A landscape with many peaks, sampled at points; each row gives a point and its height.
From any point a climber takes the steepest step (rise divided by distance) to one of its 6 nearest points. It stops when none of these is higher. Distance is the straight distance between rows; heights are no part of it.
K_760: [ 97 154 139  88 189 197 146 125 194  51 130  88 102 115  54 206 172 143
  76  77  62]  (h 649)
K_546: [ 88 141 139  74 192 206 153 134 178  47 123  93  91 120  70 185 183 114
  81  60  66]  (h 597)
K_902: [122 122 134  89 128 111 118 116 159 102 111 113 132  99 109 174 136 173
 119 130 116]  (h 563)
K_730: [147 130 134 165  90  91 122 126  80 167 151 129 146 151 164  91  96 130
 153 159 157]  (h 620)
K_129: [125 143 121 147 126 110 132 128 132 147 125 147 137 122 126 112 109 139
 138 146 133]  (h 598)
K_752: [115 141 154 116 164 184 129 120 164  81 125  97 102 109 116 183 164 118
  82  81  82]  (h 355)
K_108: [141 120 144 146 133 121 174 135  92 157 119 149 116 157 157  73 124 108
 140 145 158]  (h 694)
K_502: [118 122 169 142 170 173 160 128 121  98 134 147  61 135 126 114 129  67
 116 119 118]  (h 506)
K_904: [151 108  79 148  64  56  96 159 123 174 108 123 199 132 137  95  79 170
 140 180 169]  (h 682)
K_494: [105 117 152 123 169 198 141 120 148  96 128 132  71 122 129 164 165  92
  90  95  83]  (h 478)
K_249: [153 118  95 162  85  82 120 136  95 173 140 131 148 148 156  85 106 135
 159 171 165]  (h 309)
K_450: [158 136  89 154  92  83 144 119  57 193 137 159 155 167 173  44  65 138
 163 184 203]  (h 769)
K_733: [110 127 161 104 178 205 143 116 156  73 142 108  72 114 112 160 179  94
  86  58  96]  (h 801)
K_986: [145 143  86 166 107  95 138 126  52 183 130 158 141 176 174  68  78 117
 160 178 178]  (h 338)
K_679: [118 155 159  95 163 179 139 119 168  54 136  84 119 108  97 201 171 135
  86  76  84]  (h 806)
K_685: [106 145 185 140 201 225 175 124 130  92 171 129  29 137 122 131 161  52
  81  54  71]  (h 332)
K_907: [119 154 115  92 153 135 124 120 181  97 132 100 116 117 102 185 160 129
 110  96  93]  (h 552)
K_686: [137 116  95 105  93  96 101 132 136 149 111 135 187 107 107 120 120 186
 144 144 148]  (h 469)
K_145: [141 141 130 149 132 118 150 148 111 155 119 150 128 141 140  95 126 128
 143 151 138]  (h 569)
K_377: [147 104  84 144  76  72  97 149 119 168 110 120 194 117 145 101 101 176
 135 175 164]  (h 607)
K_898: [127 143 142 153 125 152 137 131 106 141 117 141 103 134 134 114 149  97
 144 122 144]  (h 644)
K_386: [103 133 151  87 189 205 153 120 169  61 134 106  75 115  92 164 187 101
  79  59  84]  (h 540)
K_559: [109 134 156 119 161 193 137 126 160  95 127 117  83 126 125 176 170 105
  85  86  88]  (h 857)
K_818: [124 121 138  89 136 120 120 109 164  98 125 120 124 121 105 160 143 159
 119 118 105]  (h 592)
K_779: [112 130 160 124 168 202 149 109 144  95 156 134  58 139 118 147 177  68
  97  74  87]  (h 611)
K_376: [109 140 178 130 201 215 164 121 145  73 170 127  36 118 118 147 160  62
  85  52  65]  (h 347)
K_413: [118 145 137 105 166 165 130 130 155 101 119 124 107 129 124 185 155 113
  98  96  83]  (h 363)
K_642: [145 104  72 153  64  69 115 150 108 182 108 140 190 144 145  90  70 170
 130 185 182]  (h 753)
K_182: [125 131 115 133 117 103 123 126 145 153 124 147 160 112 130 119 105 143
 144 150 132]  (h 525)
K_776: [145 129  85 163  95  84 122 120  84 183 133 131 143 168 163  83  93 129
 163 181 173]  (h 307)
K_396: [123 131  97 123 111  92 115 124 141 143 129 144 174 102 114 122 103 147
 148 130 135]  (h 485)
K_244: [123 132 156 116 130 156 126 137 126 109 125 134 107 135 123 127 134  92
 140 100 125]  (h 590)
K_253: [118 132 126  80 144 126 134 110 189 101 118 105 131 119  94 186 159 154
 108 111 100]  (h 564)
K_403: [132 128 139 157 142 132 166 137  90 150 129 157 111 158 157  85 137  95
 148 147 145]  (h 668)
K_268: [145 130 109 165  86  87 125 131  80 178 151 131 146 158 161  89 104 121
 163 171 163]  (h 476)
K_995: [149 124 155 156 113 113 155 129  80 167 130 132 134 166 171  63 102 123
 137 153 157]  (h 741)
K_256: [112 127 143 114 171 164 149 138 146 103 119 141  98 138 127 162 140 102
 106 100  88]  (h 333)
K_954: [107 116 124 100 117 105 102 129 138 106 117 104 149  99 117 181 125 162
 131 127 122]  (h 472)
K_589: [130 139 140  90 141 135 126 115 154 102 123 120 114 130 108 154 137 131
 129 105 100]  (h 600)
K_877: [155 102  94 130  86  77 105 144 110 154 125 130 167 119 142  99 119 168
 155 166 158]  (h 526)
K_33: [126 131 130  81 147 126 127 112 170 106 123 119 117 124  98 167 144 143
 106 109  99]  (h 583)
K_835: [145 101  91 145  81  74 105 142 108 165 124 127 162 115 147 104 113 159
 141 177 169]  (h 513)
K_191: [131 119 104 129 106  98 123 126 137 143 133 146 177 113 118 113 105 151
 151 141 144]  (h 490)
K_234: [129 140 150 119 128 129 103 124 137 123 116 126 111 122 121 139 135 135
 137 133 130]  (h 641)
K_753: [155 129  88 162  89  78 139 117  65 181 131 154 147 169 162  51  68 146
 157 191 208]  (h 44)
K_882: [144 122 150 160 115 104 150 137  87 162 132 137 139 156 158  79 108 120
 146 147 145]  (h 717)
K_216: [100 133 157  98 200 201 157 120 154  61 161 113  64 108 104 159 177  80
  86  52  84]  (h 650)
K_697: [120 130 157 141 129 154 132 123 117 117 127 137 111 136 137 120 138  87
 140 108 134]  (h 618)
K_62: [148 118  86 157  77  66 115 129  99 172 134 130 160 143 150  89 102 144
 153 182 171]  (h 358)
K_969: [114 131 129 121 128 112  98 126 137 125 114 114 118 107 125 147 116 147
 134 141 129]  (h 757)
K_939: [136 134 144 158 135 131 147 133 103 151 121 150 122 139 140  88 132 125
 143 149 140]  (h 615)
K_472: [114 139 176 123 189 211 160 121 153  90 174 132  51 127 125 144 158  56
  95  58  77]  (h 541)
K_5: [120 114  91 113  99  91 102 126 143 144 112 131 174  99 114 126 114 153
 150 133 139]  (h 453)
K_198: [116 130 161 157 133 163 154 118 109 127 127 144 105 136 142 116 130  70
 139 115 135]  (h 606)
K_770: [125 155 136 106 166 162 121 115 172  78 134  90 121 104 111 205 162 124
  92  84  78]  (h 591)
K_556: [109 114 125  85 122 113 113 123 162 100 115 113 150 104  95 189 126 175
 121 127 107]  (h 539)
K_189: [153 107  97 123  86  81 100 135 121 149 121 132 183 115 131 106 121 179
 155 157 154]  (h 536)
K_743: [157 120 115 164  90  84 118 127  94 168 149 123 150 144 153  88 106 135
 163 159 157]  (h 393)
K_797: [155 121  89 116  83  69  78 147 125 152 101 115 210  96 120 123 106 209
 134 171 143]  (h 549)
K_147: [109 135 164 137 174 207 153 104 136 107 167 149  44 141 129 138 164  57
 104  79  78]  (h 562)
K_561: [144  97  74 167  65  67 119 143 107 185 116 146 182 151 143  81  70 161
 144 188 182]  (h 724)
K_443: [137 120  97 111  88  89  90 128 129 148  99 121 197 105 107 121 114 193
 142 148 141]  (h 416)
K_937: [104 130 104 118 117 101 108 137 141 137 108 120 160  96 118 149 114 142
 136 131 136]  (h 533)
K_577: [132 130 148 101 147 149 132 135 144 102 130 141 108 141 122 147 125 116
 134  90 106]  (h 548)
K_973: [120 152 129  96 162 146 117 121 172  67 138  85 130 100  86 214 181 137
 101  88  92]  (h 609)
K_532: [130 124 145  99 132 123 118 115 152 106 123 121 115 123 111 155 134 156
 123 121 111]  (h 608)
K_972: [123 148 134 144 130 126 121 133 127 148 114 137 110 128 126 121 134 126
 140 143 139]  (h 761)
K_574: [129 123 107 120 101  86 118 126 132 149 130 143 169 107 116 118 112 158
 153 135 140]  (h 486)
K_654: [112 137 118 124 124 105 101 127 149 130 116 121 140  98 125 151 116 134
 136 140 134]  (h 624)
K_98: [111 116 159 127 164 171 152 131 131  99 127 148  88 133 131 133 129  89
 111 110 113]  (h 510)
K_644: [161 122  77 132  80  56  82 158 129 169 103 109 211 116 139 109  86 182
 136 178 158]  (h 612)
K_854: [118 130  86  98 102  94  92 129 148 146 101 108 188 108  94 142 115 169
 139 133 141]  (h 291)
K_66: [149 107  99 152  80  76 109 137 103 161 136 127 153 131 145  87 112 139
 155 170 160]  (h 394)
K_70: [122 144 141 137 129 142 110 128 129 130 118 128 110 126 125 127 133 121
 139 139 139]  (h 680)
K_85: [106 125 167  98 168 203 142 116 164  74 124 102  81 113 115 159 184 104
  82  70  87]  (h 588)
K_501: [123 129 151 171 136 150 159 118  89 138 136 159 110 143 152 103 146  75
 145 132 138]  (h 610)
K_571: [148 135 110 176  98 102 133 132  66 185 138 139 139 168 173  88  88 120
 161 173 165]  (h 614)
K_674: [145 131 138 158 113  97 138 132 104 159 135 141 149 131 142  91 100 142
 153 147 141]  (h 518)
K_949: [103 127 107 117 120  91 104 138 146 134 109 105 161  91 116 162 120 148
 136 136 133]  (h 457)
K_60: [159 122  63 131  54  52  77 155 131 174 119 120 222 132 140 107  72 186
 147 172 161]  (h 579)
K_235: [105 123 165 113 182 206 150 111 158  74 161 125  55 119 112 150 176  77
  90  58  86]  (h 675)
K_910: [150 135 141 171 102 106 136 129  77 167 143 132 138 166 169  88  94 124
 152 156 153]  (h 824)
K_302: [143 112  97 122  92  89 112 125 126 148 124 138 180 107 117 107 121 168
 151 141 146]  (h 505)
K_361: [130 139 136 162 137 146 155 142  97 152 116 160 121 149 143  94 145 107
 145 142 140]  (h 634)
K_466: [104 117 147 122 168 186 150 122 144  99 132 153  72 135 125 157 154  90
  98 107  91]  (h 442)
K_966: [142 119 149 158 131 120 170 134  79 160 124 143 114 170 164  65 112 104
 136 152 151]  (h 713)
K_942: [117 142 161  94 177 193 136 124 165  62 128  96 100 102 102 179 167 130
  76  73  87]  (h 456)
K_592: [121 123 180 124 145 162 150 133 124  98 132 141  90 134 134 129 126  84
 127 107 124]  (h 577)
K_45: [121 157 146  90 172 167 126 118 170  53 150  83 119  94  85 209 172 135
  99  80  86]  (h 684)
K_691: [131 135 151 101 131 138 113 123 134 103 126 128 113 138 124 131 141 123
 135 101 124]  (h 599)
K_495: [124 128 148  98 129 126 101 126 137 114 120 116 113 115 123 141 129 142
 134 123 124]  (h 648)
K_666: [132 131 138 182  93 115 144 120  62 173 130 138 129 175 182  73  93 113
 144 164 157]  (h 738)
K_737: [105 118 100 100 110  86  91 137 147 132 107 102 172 102 109 162 115 149
 137 128 136]  (h 381)
K_378: [161 106  91 130  87  65  84 157 120 150 104 115 209 101 137 117  98 188
 135 174 160]  (h 587)
K_421: [116 113 161 133 177 176 157 122 125 101 132 155  55 142 123 136 150  73
 106 119  97]  (h 487)
K_516: [148 123  76 161  81  66 127 128  86 188 130 147 154 164 140  65  75 144
 148 199 190]  (h 512)
K_214: [113 121 159 128 171 201 142 109 133  99 141 153  50 139 125 145 164  73
 100 106  89]  (h 547)
K_598: [146 122 124 147 102  82 128 125 111 157 145 138 164 127 137 102 109 146
 163 146 144]  (h 395)

Where does a climber stop that starts at each point below?
K_253: K_969
K_66: K_642
K_421: K_559
K_443: K_642

Call two points neighbours if one is among the 6 nearest of the other. Go from one point of each pair to the other, from neighbour to neighbour, staying as high as possible. Name the lowest point that can't be avoided.
K_559, K_450: K_253
K_972, K_450: K_571
K_642, K_972: K_516
K_910, K_972: K_361
K_972, K_969: K_70
